Points, in no order, along strands that fork, close into loops and pass close to each other.
In the rows, zero is written as 128.
Two points are linked if the straight distance between their rows is under 126. Some points are linked to none.
K277: [ 87 162 148 121 179 118 148 106 152 157 156 146 147  72 158  73 177 140
 150  71 189 147  85 120 125  88 143 106 130 100 159 104  98]
K922: [ 72 111 143  79 115  78 102 168  99 145 169 154 140 171 106 131  95 151
 147 129 127 116  68 126 194  77 181 108 126  59 115 160  97]
K167: [125 139 171 104  96  91 115  98 112 104 113 106  94  69 141 128  86 148
 166 156 122 121 152 240 155  64 123 123 113 125  69 196 117]
K904: [165 164 100 152 123 166 134 124 129 149  76 140 120 113 163 115 107  92
  81 155  74 146 152 152 111 155 117 124 120 179 133  98 114]
K757: [167 128 116 186 222 145 160 134 144 119 104 145 144 115 136 175 129  84
 107 127 132 136 179 125 114 228  94 109 131 210 137 104 161]
K84: [137  85 143 111  74 104  70  80 102 143 115 111  89 160 140 163 139 104
  91 167 138 108 155 114 148  53 149 138 134 134  95 130 117]
K817: [175 118 140 135 128 136 103  79 162 127  82 112 118 145 141 178 166 108
  88 139 183 122 172  70  88 147 143 124 113 172 144 108 152]
K192: [ 85  74 169 127  63  87 108 150 108 153 136 153 104 159 135 125 136 159
 148 119 147 135  89  90 173  59 161 111 134  66 132 147 135]
K322: [ 91 136 136 123 160 123 153 190 156 147 167 151 144 135  97  99 154 161
 135 109 141 140  78  63 113 136 129 128 146  79 149  98 131]
K710: [117 143 142 127  71  98  88 108 118 136 145  84 136 118 157 139 159 119
 170 136 146 116 121 165 159  62 151 145  98 108 132 152  97]
K513: [140 138 122 155  66 128 135 111 143  97 129 102 131  84 145  97 156 156
 159  97 150 132 121 192 102  96 109 115  96 110 132 186 152]
K477: [141  82 104 169 165 133 127 138 137  84 120 131 117 153  96 190 152 130
 166 119 153 128 166  57  91 195 135 127 148 127 202  93 187]
K570: [154 163 143 188 180 106 163 105 108  99  88 131 185 110  88 146 127 106
 109 130  98 131 177 152  99 214 102  75 134 225  88 157 163]
K784: [137 152 134 170 195 152 171 139 160 136 124 135 161  74 123 104 153 147
 159  71 155 138 106 165  77 173  92 109 128 131 160 124 146]
K642: [134 173  93 145 186 127 174 165 167 138 134 122 146 111 146  95 153 126
 116  98 130 172 122  85  76 175  99 154 126 137 163 114 139]
K337: [146 127 146 135 129 156 119 165 146 124 167 111 129 215  96 149 133  94
  92 131 132 122 118  19 136 167 128 117 112 104 150  97 146]
K638: [119 131 137 157 186  99 153 182 163 158 166 136 167 158  84 118 174 111
 119  99 161 144  76  36  93 142 120 121 133  70 162  85 148]
K818: [182 120 132 153 158 121 133  85 155 121  88 131 124 144 120 188 137 111
  95 132 159 119 173 101  80 186 123  92 137 205 140 127 170]
K371: [143 104 130 131 136 111 123 138 170 109 167 119 131 221  95 169 132 106
 140 104 165 119 104  23 128 183 132 125 105 108 186 127 162]
K359: [162 115 112 179 145 168 139 113 118 107  90 114 152 113 139 165 145 128
 143 103 150 145 140 139 140 190 107 123 147 144 152 109 164]
K619: [136 171  71 145 183 161 169 182 150 144 126 118 128 145 120 119 130 126
 118 105 103 140 127 113 100 183 104 148 136 129 167  77 153]
K907: [ 77  80 143  93 104 102 109 120  69 160 164 152  97 112 141 106 108 148
 155 123 132 119 132 160 171  40 139 116 152  86  87 150  81]
K652: [148  90 152 130 132 141 130  66  89 102  75 158 142 110  91 160  86 140
 167 154  81 129 120 190 125 142 118 113 183 168  89 165 138]
K226: [158 147  89 115 131 122 137 137 133  97 148 132 102 192 106 162 114 115
 112 158  66 115 164  96 101 185 114 126 135 198 135 126 135]
K572: [120 124 143  90 152 123 131  76  89 137 110 151 124  62 110 119  65 146
 151 159  95 127 139 183 133  97 122 127 177 142  71 154  82]
K15: [154 145  91 149 138 107 137 124 132 130 155 136 145 117 117 143 129 136
 125 121 125 109 153 121  77 163 125 114 129 169 137 128 121]
K659: [146 109  73 158 159 133 135 145 147  98 146  93 135 180 111 136 144 101
 136  85 164 147 126  63 108 162 123 156 123  60 190  86 165]
K357: [124 209 129  86 137  97 112 163 142 143 152  99 127  84 134 118  79 137
 116 168 111 115 143 164 128 119 143 145  77 134  98 173  90]
K926: [115 149 116  91 140 161 128 148 122 152 120 154 119 107 151  87 112 138
 108 154  82 130 138 170 133 116 132 121 131 131 101 112  77]
K725: [130  98  90 139 125 170 153 145 159  99 125 126 119 131 143  92 178 128
 118 102 150 151 113  96 114 131  98 167 125  82 150  91 154]
K726: [171 137 132 117 115 115 125  97 121 129 103 134 107 103 102 162  67 129
 102 191  89 114 167 138 111 139 123 117 154 189  88 153 122]
K694: [150 131 111 156  78 156 137 142 163 106 121 117 111  81 136 103 146 161
 142 119 139 144 122 122  96 124  91 132 115 119 136 155 155]
K622: [ 75  74 156 131  64 119 102 148 116 113 130 139 103 164 129 129 158 158
 150 109 144 125  85  82 171  94 170 164 136  71 147 117 153]
K773: [156  66 155 137 100 149 113  68  98 108  68 143 134 128  88 185 105 136
 160 143 128 104 142 166 133 146 124 102 164 174 103 155 163]
K633: [143 149 142 122 176 129 120  91 131 124 107 108 155 106 128 138 128 109
 104 160 118 114 147 130 117 165 150 159 138 158 118  76 101]
K153: [166 129 102 148 184 159 167 132 146 129 114 153 133 147 145 148 115  75
  84 146 107 131 160 112 135 206  98 117 140 199 133  85 128]
K458: [116 126 157 135  96  97 109  73 117 160 139 113 154 112 158 117 156 115
 187 115 152 113 106 177 146  62 150 127 120 130 140 140  84]
K840: [152  93 159 187 194 119 149  82 183  93 101 141 162 102 165 151 217 101
 166 102 209 153 146 130  93 155 109 103 108 152 181 132 156]
K123: [109 140 140 137 126  92 157 153 176 120 173 146 133 117  82 124 142 168
 220  91 141 112  78 110  91 145 121 111 130 126 192 151 143]
K440: [140 159  86 109 155 174 168 157 123 109 109 144 130 154  93 139  79 125
 132 145  59 102 143 168 151 203 110 132 159 181 126  98 142]
K505: [109 124 128 148  98 117 117 115 114 173 123 116 114  87 172 101 159 134
 100 101 165 154 125 104 144  73 131 152 134 104 124  99 123]
K247: [153 190 107 118 137  96 120 123 124 145 115 123 110 125 130 129  56  78
  57 182  55 134 162 121 108 140 133 149  89 206  99 145  92]
K698: [115 144 155 168 150 159 162  91 116 120 106 133 151  36 156  92 160 153
 155  54 173 162 113 196 136 136 105  94 138 143 133 141 149]
K689: [137 127 126  98 138 118 111  77 105 125 104 133 120  71 121 120  61  88
  98 204  91 121 164 180 133  83 116 151 104 153  47 176  70]
K999: [140 115 145 118  89  94  80  99 120 150 113 126 106 145 149 138 144 106
  41 167 139 126 153  85 132  67 167 125 117 129  99 107 107]
K708: [109  87 108 144 103 175 127 151 122 123 120 116 125 160 149 102 183 116
 115  98 141 133 114 105 153 110 116 174 131  76 145  74 147]
K459: [187 116 103 133  75 155  87  81 113  96 110 108 108 153 105 184 104 113
 107 151 116  96 169 152 111 136 134  95 128 168 114 164 145]
K913: [ 70 194 133 104 166 131 143 191 122 183 127 151 159 134 128  69 130 139
  41 138 118 167 109 108 134  94 150 111 126  86 110  96  96]
K446: [ 98 178 109 105 183 142 167 189 138 160 153 146 136 156 118 110 126 159
 137 110  81 137 113 105 111 166 120 142 157 144 145 104 125]
K949: [111  81 112 156 201 177 171 190 158 115 117 160 115 137 111 142 145 132
 149  97 128 144 109  89 124 191 111 150 158  96 184  55 176]
K769: [134 157 121 107 108 133 116 165 138 115 146 128 107 154 140 119 131 117
  53 180  87 130 140  96 127 117 145 135 113 117 107  96 103]
K317: [111 138 136 128 102 129 109 174 139 143 142 121 122 138 135  90 171 143
 105 131 124 142  96 107 115  76 137 139 107  54 130 111 121]
K886: [130  80 124 181  85 143 145  89 110 108 104 126 134 110 151 131 176 151
 171  71 171 135 131 176 135 132 103 117 145 136 143 153 180]
K251: [ 94 205 103 118 170 130 143 220 131 164 158 113 155 188  78 106 131 128
  80 113 109 130  99  72 111 129 135 128 119  82 146  95 135]
K409: [139 109 129  93 142 117 135  60 105 119 104 136 124  55  95 121  51 116
 138 192  94 129 167 190 137  67 105 139 145 143  42 200  86]
K586: [139 140 107 142 152 146 171 139 125  98 115 135 145 139  89 143 105 153
 145 105  88 112 132 171 121 210 117 118 159 169 144 117 173]
K609: [122 144 130  90 144  92 142 158 135 137 177 148 114 148 103 130  91 171
 154 144  89  93 124 143 103 153 130 123 138 154 114 143 117]
K276: [ 69 147 147  62 139  92 111 197 109 164 168 144 120 136 102 116  70 172
 132 147 116 109 103 147 167  69 159 106 131  50  96 152  96]
K415: [154 114 100 105 106 173 126  94 106  65  91 131 124 141  96 159  92 105
 122 182  67 110 150 169 158 146 121 144 159 161  98 125 133]
K453: [129  66 106 178 186 152 168 111 133  86 106 136 128 101 156 110 197 127
 142  87 174 150 162 151 103 155  98 133 139 107 164  73 172]
K345: [145 131 190 136  94 103 123  68 107 101  76 119 135  66 125 123 101 149
 150 158 126 132 161 206 134 101 124  84 128 157  76 202 135]
K828: [141 168  84 124 133 176 141 189 152 120 141 112 110 185  98 119 105 114
 113 118  86 119 116  94 126 167 113 150 119 106 167  77 150]
K662: [122 130 145 148  66 108 124  91 129 140 120 105 106  71 176  86 158 140
 146 104 169 137 144 182 126  63 117 130  88 135 120 177 132]
K284: [ 70 154 146  98 152 127 142 142 139 164 176 153 132  97 144  54 162 164
 148  66 180 153  74 116 125  57 141  97 131  63 148 127  99]
K624: [145 178 148 141 129 125 148 115 143 110 107 126 151  84 146  96 128 147
 128 132 116 147 141 170  93 173 120 115 100 175 120 162 131]
K585: [172 111 118 133  58 157  95  71 121 110  98  91  95 141 137 167 123 108
  91 141 158 101 181 126 134 117 126 117 109 164 108 155 156]
K800: [108 148  85 103 119 153 130 195 129 105 150 125 103 170  76 139  92 141
 119 132  78  99 116 107 151 170 145 150 133 106 147  88 143]
K584: [ 84 194 108  91 133 141 113 193 119 172 117 120 137 127 160  70 121 128
  57 133 122 167 117 132 155  73 147 142  93  74 110 124  99]
K392: [162 113 142 109 111 111  93 100 130 157 139 125 150 162 131 173 119 102
 125 168 150 116 137  70 124 131 141 101 119 169 116 162 101]
K170: [110 146 125 157 153 137 141 173 163 177 131 129 150  98 119  63 169 102
  85  99 169 150  82  65  92  99 103 128 103  61 130 101 118]
K47: [158  98 141 143 120 161  94 114 148 124 105 114 117 168 127 175 168  96
  82 146 167 112 157  48 106 142 137 124 124 131 151  78 145]
K360: [153  91 114 185  97 158 119  88 101  91  86 109 144 134 134 162 151 130
 154  96 156 134 140 160 140 153 119 124 146 148 151 135 179]
K342: [ 84 142 143  62 142 115 106 164 102 163 139 132 115 111 112 123  55 172
 170 144 101 108 112 183 157  70 150 129 142  77 105 156  86]
K303: [116 124 102 126 123 120 119 156 149  76 157 105 134 184 112 124 149 137
 142 112 137 141 102  75 125 143 155 168 120  58 172 108 147]
K10: [134 117 151 135 121 116 137 102 177 150 134 127 148 119 179  93 167 116
 130 107 183 147  96 110 122 113 120 129  95 123 140 139 108]
K461: [122 106 109 108 127 152 119 142 114 111 126 150 110 174  82 164  73 131
 128 145  82  91 118 106 164 178 149 147 164 138 131  89 136]
K179: [104 120 127 114 104 109 138 143 155 111 169 150 120 101 104 124 132 177
 186 106 151 112  97 111 114 125 143 118 133 104 164 145 126]
K304: [116 119 153 123 120 105 119 135 131 147 161 132 163 168 123 135 138 130
 127 131 155 118  87  81 159 123 152 116 122  90 134 105 112]
K412: [143 138 124 138 141 138 128 172 108 185 131 160 122 154 108 159  95 112
  99 156  70 111 127  77 129 144 128 105 164 147 134  77 112]
K876: [122 191 119 130 158 134 168 144 160 123 118 134 138  85 155  74 131 154
 118 113 115 175 132 134  81 170 111 138 110 171 138 145 123]
K903: [145  75  96 171 171 160 165 131 173  92 103 110 128 119 142 108 182 111
 146  88 183 157 138 103 105 155  75 164 132  83 170  85 184]
K634: [143 117 151 144 168 135 131 159 115 187 128 167 127 125 135 155 121 130
 136 145  86 133 119 102 101 160 114 101 163 168 138  99 104]
K719: [125 141 147 121 163 146 145  74  84 106 102 153 155  65 108 118  98 150
 155 135  92 139 136 200 125 144 116  94 178 170  82 160 108]
K668: [153 129 120 142 148 110 155 137 160 122 169 117 140 207  92 162 124 124
 168 101 148 113 108  66 112 206 114 136 106 159 174 145 167]
K792: [ 93 159 156 106 148 125 154 191 150 171 164 153 145 125 130  85 134 163
 126 121 148 162  83  63 134 119 120 106 129  89 133 136 110]
K152: [156 162 143 154 145 108 125  80 102 103  89 134 183  94  93 144 103 106
 127 171  80 130 167 165  89 165 120  90 137 211  80 184 130]
K75: [ 97 117 132  89 122 123 117  95  83 147 112 107 114  72 155 105  81  79
 110 176 112 124 174 184 182  44 116 172 114 129  35 167  72]
K291: [153  93 131  98  76 124 102  84 161  79 118 116 102 179 100 192 121 139
 138 132 167  90 135 108 140 151 160 131 117 150 149 159 175]
K228: [170 110 101 150 164 171 147 140 148 111 139 113 125 183 122 169 126  84
 106 126 130 115 163  69 130 213 103 117 127 159 157  87 153]
K675: [138 133 113 156 139 162 140 140 146 146  96 150 118 103 175  93 154 108
  80 123 111 157 136 123  96 134 117 135 121 139 142  71 115]
K310: [152 165 132 118 143 105 115  63 133 107  96 100 149 105 125 139  94  93
  80 163 121 120 148 160 119 146 160 171 117 175  88 126 102]
K83: [141 107 139 153 159 119 148  90 177 122 124 129 168 110 170 113 194 109
 137 102 196 142 130 116 103 143 122 131  97 130 159 113 126]
K133: [115 134 117 124 166 170 153 119 125 127 105 162 121  82 169  83 150 133
 109 120 108 146 140 162 118 146 120 120 147 157 127  82 103]
K738: [156 195  99 118 130 133 139 149 133 158 113 144 103 144 133 118  75  73
  68 175  42 125 154 114 111 138 125 132 122 182 123  93  97]
K656: [166  87 150 118 118 141  94  82 108 175  89 147 140 133 150 179  95  98
 130 176 134 140 153  95 142 109 116 107 147 171  98 155  92]
K987: [106  80 117 125  80 117 106 118 135  79 130 120 113 164 134 148 160 152
 148 104 147 139 101  96 142 117 167 168 135  87 163 111 151]
K216: [116 167 162 114 146 108 138 152 141 192 149 139 143 105 161  94 102 147
 135 131 142 164 118  96 124 115 126 113 109 129 123 153  84]
K782: [ 81 137  91 103 114 134 135 229 144 118 172 148 104 167  68 116 103 162
 128 125 101 119  87  73 132 149 134 150 112  83 147 132 153]
K147: [134 195 126 131 141 127 154 128 140  70 112 120 151  95 112  94 123 144
 102 152  79 127 158 212 100 175 126 113 113 170  93 153 140]
K778: [ 84 192 115 104 169 140 152 226 130 194 149 140 132 180 101 103 102 162
 122 116  83 133  95  98 119 134 123 126 134 108 145 107 134]
K462: [117 156 148 108 130 106 118 166 109 202 132 122 143 126 144 105  73 130
 102 157 119 139 132 108 154  91 137 109 120  91  99 133  77]
K329: [109 116  78 139 167 156 157 193 153 101 141 138 119 172  77 124 119 143
 193  80 103 134 103  94 102 218 116 167 126 119 195 128 180]
K356: [149 133  98 160 145 139 126 173 149 124 132 127 123 163 125 123 174  99
  86 139 113 155 135  26  74 150 118 131 133 108 166  72 137]
K218: [ 83  77 172 142  73 108 120 115 116 160 153 150 111 127 170 108 178 138
 184  91 175 136  96 102 167  45 127 113 143  94 149 140 121]
K666: [147 138 114 131  84 125  96 116 111 127 127  99 124 131 134 164 113 140
 121 133 132 124 127 120 142 122 147 151 133 122 138 125 132]
K376: [131 136 103  90 114 102 117 113 124  56 140 124 113 124 125 148 120 160
 114 151  99 112 134 201 133 132 144 147 123 133 105 149 135]
K94: [145 123 140 134 106 101 110  88 152 143 106 122 116 110 156 136 147 117
  65 137 177 114 150  98 103 115 151 135 108 149 117 107 126]
K186: [135 134 100 146 109 136 123  76 112  53 104  80 136 123 141 129 164 124
 110 122 128 129 176 193 128 141 144 163 132 130 122 105 158]
K532: [ 97  54 153 133  91 137 121  96 117 128 131 161 117 133 158 143 175 145
 193 100 174 124 111 111 168 111 133 127 143 134 153 137 141]
K743: [111 160  97 137 163 131 173 179 124 106 137 131 122 169  80 138 110 163
 182  94  79 119 123 129 111 222 119 152 143 163 166 126 180]
K49: [143 110 152 131  98 178  93 144 135 122 132 118 127 195 130 150 139  99
  89 153 126 120 128  48 153 141 136 125 119 109 137  86 128]
K323: [ 94 104 134  98 104 138  95 131  92 134 132 121 120 144 119 131 132 138
 143 138 101  89 117 175 164  83 154 168 149  92 102  97 102]
K17: [ 91  60  99 142 130 168 140 137 106  89 118 167 125 129 119 120 145 162
 185  82 132 120 108 157 138 185 141 140 143 113 162 106 149]
K841: [120  68 137  87  78  86  75 113  91 122 131 131  82 158 128 175  91 131
 118 168 107 109 125 135 175  54 153 143 142 100  90 151 123]
K25: [138 151 136  87 100  98  89 173 139 105 171 119  91 175 118 157 116 119
  51 189  97 123 121  86 139 103 159 121  97  99 105 130 127]
K536: [125 174 104 133 152 157 138 144 110 179 120 125 156  78 145 128  95 135
 119 113 130 139 128 131 142 156 120 130 134 149 125 124 110]
K614: [117  88 143 103  66  67  92 131 130 127 153 139  96 156 131 153 125 151
 135 149 136 111 105 112 150  65 164 115 118  92 127 153 125]
K174: [125 126 113 162 205 126 153 163 176 151 142 130 169 111 122 105 180  97
 124  86 188 141  92  74  91 135 105 137 125  70 168  85 132]
K178: [124 134 146 158 225 127 174 150 162 137 155 147 155 100 117 134 164 140
 183  83 150 130 112 130  82 192  92 105 138 160 171 113 143]
K445: [114  68 100 148 125 163 139 159 132  71 119 153 120 143 101 137 139 148
 191  99 117 120 120 115 116 211 134 142 128 113 181 117 171]
K113: [152 130 104 157 155 183 155 199 157 125 145 119  92 197  74 136 111  98
 132  97  92 115 112  52 107 198  90 151 119 114 187  76 180]
K912: [143 113 107 159 116 152 117  60  84  98  90  85 150 112 132 140 155  85
 109 126 132 104 172 187 143 132 130 155 129 157 107 106 136]
K59: [141 190 131 119 110  74 127 137 146 144 160 108 123  75 131 122  76 148
 146 145 135 123 142 162 118 115 128 104  81 139 116 202 103]
K880: [111  83 138 132  56  96 101  54  90 118 123 112 119 132 142 147 165 127
 179 115 155 105 149 185 161  63 127 139 157 164 109 168 151]
K326: [136 142 195 152 110  91 125  43 118 116  81 127 151  49 142 102 131 133
 142 123 154 136 148 202 118 109 137  86 116 180  95 185 123]
K616: [144 185 128 126 134  85 138 152 153 160 156 107 124 164 130 123 108 106
  68 131 117 141 120  45 101 151 136 143 103 148 128 121 125]
K263: [ 96 115 135  87 130 140 100 144  92 155 128 131 128 133 103 136  81 160
 161 125 105 100  94 171 160 108 160 147 154  87 117 118 103]
K454: [137 119  99 128 133 142 148 156 185  88 128 116 136 124 105  83 165 127
 160  92 165 154  78  77  89 130  86 175 132  55 166 119 148]
K261: [ 67 134 164 110 116 114 132 141 115 174 165 131 106 111 162  52 170 152
 118  84 166 137  96 144 146  33 134 119 120  57 118 127 107]
K299: [123 109 114 113 106 125 129  85 114  46 114 118 113 120 145 133 152 165
 126 128 116 125 143 198 142 129 143 152 154 137 107 126 149]
K522: [154 166  97 146 161  89 155 134 167 130 184  93 151 187 102 140 131 105
 141  97 146 113 112  80  88 185 119 135  95 140 167 134 141]
K33: [129  83 121 151  95 133 103  50  70 116  99 108 153 123 133 144 160 104
 155 120 138 104 160 205 139  97 117 143 153 158  98 145 135]
K267: [118 168 136 122 129 129 132  97 123 138 100 107 125  59 150  95 105 132
  92 120 138 107 141 207 129 118 146 149 107 141  97 122 110]
K560: [ 96 132 127 113  92 125  99  86  74 145 125  84 128  97 153 121 135  98
 137 142 128 113 160 195 179  57 117 181 123 146  67 157 106]
K272: [105 113 114 138  81 184 108 147 102 137 117 101 105 155 145 111 174 103
  98 123 113 113 134 133 168  92 120 174 132  96 122  61 142]
K722: [131 105 124 163 195 153 159 103 130  98 110 152 144  85 169 102 183 125
 117 101 142 151 159 174  99 168 112 115 139 148 142  85 130]
K313: [117 115 167 112  89 114  95 148  84 190 128 108 121 162 138 121  88 121
 101 153 120 123 117 127 180  64 146 122 128  65  94 118 102]
K256: [132 173 124 105 128 110 133 115 113  60 118 117 130  77 120 126 112 152
 106 157  84 127 143 235 127 134 130 121 114 146  73 171 137]
K550: [178 124 129 178 189 130 152  93 132  96  83 133 164 117 107 187 135  91
 102 131 138 127 191 134 103 218 110  86 152 215 118 118 167]
K728: [ 98 154 162 131  92  96 122 102 110 151 120 105 102  58 183  71 123 128
 157 122 151 144 157 194 135  56 130 132  77 128 104 191  95]
K789: [133 134 167 129  89 130  92 178  98 179 147 120 117 190  99 138  91 109
  85 164  96 123 100  82 153  98 155  96 122  67 115 109 116]
K464: [177  95 146 128  82 146  89  56  96 106  58 115 125 135  84 191  98 112
 134 172 113 107 168 152 121 114 130 101 151 175  92 178 150]
K491: [104  76 142 106  87  85  95  64  81 139 132 128 114 111 137 144 113 133
 179 132 138 108 136 174 170  43 141 137 161 126  91 178  97]
K914: [123 100 129 161 133 147 155 104 116 120 131 147 136  75 146 117 163 165
 179  52 174 140 102 169 131 130 104 109 152 127 155 127 152]
K883: [101 134 125  77 113 141 118 147 112 133 133 140 104 112 184  83 129 137
  99 156  99 146 143 169 164  76 129 143 114 118  80 146  83]
K955: [127 149 130 130 110 133 130 180 156 132 136 130 118 144 126  95 163 122
  73 160 109 150 118  66 104 112 130 134 114  91 132  86 116]
K189: [122 128 103 120  92 185 102 132  87 133 117 108 115 142 133 127 127 100
 111 146  91  99 137 175 171  99 125 160 133 114 109  85 111]
K948: [142 147 132 129 110 140 116 172  94 182 133 142 108 177  99 148  62  95
  68 162  80 124 123  71 161 124 145  96 156 116 123  84 123]
K576: [148 101 169 136 158 122 136  69 134 123 109 152 160 102 161 136 156 129
 153 125 154 136 127 168 111 154 123  89 135 180 119 154 111]
K347: [163  84  98 173 207 160 168 179 178 113 123 129  99 173 101 151 134  97
 142  95 124 135 128  77  97 202  82 145 132 106 198  71 194]
K132: [104 150 139  96 104 103 114 135 109 131 141 104  99  69 162 110  90 156
 154 139 133 127 148 215 168  66 129 128 105 100  93 188 100]
K52: [139 129 132 151 159 103 171 138 180 113 158 147 142 121 110 126 161 155
 187  98 152 131 102  77  70 171  99 120 140 143 180 140 151]
K372: [151  77 117 143 156 151 136 155 138 134 130 153 131 176 141 133 146 129
 134 106 118 134 101 110 101 169 120 118 125 121 167  91 132]
K590: [138 142 107  94 135 162 140 134 123 115 113 142 118 146  96 147  68 115
 113 173  68  99 134 134 169 165 129 150 161 160 104  96 119]
K938: [161  94 168 167 175 118 135  81 152  94  99 145 168 124 131 160 178 121
 166 124 159 124 143 146  88 184 123  83 129 178 152 136 152]
K281: [156  60 158 121 113 175 101  92 102 155  80 151 118 146 145 175 120 105
 130 160 117 124 137 113 159 121 115 126 154 160 107 116 117]
K417: [110 111 141 127 136 131 138 121 125 140 151 153 123  90 137 111 137 179
 168  89 153 125 102 141 121 122 136 106 149 120 143 117 122]
K300: [126 128 158  92  85  55  88 151 139 130 174 127 102 152 123 154 128 133
  89 174 138 114 115  93 138  61 167 100  99  87 106 154 113]
K762: [110  38 157 118 100 152 104 106  92 143 110 156 124 149 146 153 125 138
 176 129 135 119 109 132 170 128 135 132 151 137 122 136 121]
K63: [172 122 100 133 117 166 140 128 165  89 145 107 126 166 123 137 134 110
 104 133 146 117 165  83 114 188 110 129 100 151 143 117 155]
K222: [127 168 138 116 162  91 127  84 111 158 144 138 172  82 141 118 111 136
 167 116 132 134 115 174 115 117 144 102 137 158 127 167  71]
K490: [115 171 112 139 120 143 131 230 125 140 173 126 119 198  65 116 129 107
  71 133  75 137  99  46 114 128 131 116 118  73 149  95 147]
K439: [117 121 156 118 112 130 142 104 110 145 138 146 120  70 145 108  99 181
 184 102 152 120 116 177 147 114 119  82 151 129 119 174 114]
K785: [ 97 119 155 132  83 114 122 189 129 152 156 128 133 166 102  87 162 137
 119 116 146 147  55  96 131  52 135 115 105  18 130 131 132]
K215: [125  74 129  96  89  81  92  61  88 111 124 127 104 110 150 147 110 118
 154 167 123 128 165 178 159  31 123 135 139 144  64 207 101]
K3: [109 167 133 139 194 138 164 116 166 153 138 137 157  64 149  81 155 141
 153  55 188 152  96 141  89 128 116 124 123 112 164 121 117]
K269: [151 146 101  86 106 109  99 100 104 115 141 101 127 123 141 159  77  95
  95 170 119 128 139 139 170  99 137 158 109 135  79 174  92]
K925: [102 136 138 111  72  89  76 112  88 145 153  70 106 136 170 134 147  97
 135 138 133 114 143 183 182  32 137 179  98 112  87 159 124]
K724: [120 145 139 110 128  83 117  57 105 133 140 119 170  91 146 129 121 119
 195 128 142 134 108 182 153  76 147 111 137 145 125 180  64]
K449: [ 72 124 124  95 104  85 117 216 147 116 188 152 108 153  77 121 122 167
 150 128 131 113  65  88 145 103 156 122 105  56 147 155 135]
K839: [167 156 113 118 112 130 105  68 117 122  92  95 113 125 143 145  69  69
  48 171  95 131 159 129 129 135 142 154 107 180 101 122 113]
K909: [159 172 121 135 129 115 125 156 157 155 164  99 144 167 133 127 120 113
 109 110 128 137  98  82 101 149 127 139  95 116 150 128 128]
K135: [147  92 107 117  89 139 122 114 159  79 130 127  99 165 110 165 143 141
 124 134 154 102 152  94 113 165 134 130 121 144 141 128 163]
K183: [147 108 152 128 106 103 141  62 150 136 121 140 143 110 179 123 151 137
 142 112 177 138 122 145 127 116 126 100 117 171 131 168 119]
K331: [ 74 156 122  84 116 118  99 169  89 155 144 123 124 117 173  90 139 131
 101 148 119 153 130 157 182  39 145 137 108  70  86 145  80]
K12: [120 150 150 100 116  94 134 135 127 151 147 128 116  85 150 110  64 171
 182 130 144 140 132 169 148  94 125  86 121 115 115 197  89]

How many points has the smallest loop of links through each point below? Write none if it is on no loop.
K83 | 6
K828 | none
K303 | none
K662 | none

A tip is a point with one link. Name the tips that can be reached along the links from each point below, in the order of the rows.
K883 | K922, K633, K913, K454
K412 | K170, K634
K710 | K585, K222

Name the points in between on the shortest way along the links from the first point to the second, in order.
K170; K634 | K174 > K638 > K322 > K792 > K216 > K462 > K313 > K789 > K948 > K412
K123; K326 | K179 > K417 > K439 > K12 > K132 > K167 > K345
K590; K147 | K461 > K800 > K828 > K619 > K642 > K876 > K624
K572; K458 | K409 > K689 > K75 > K560 > K925 > K710
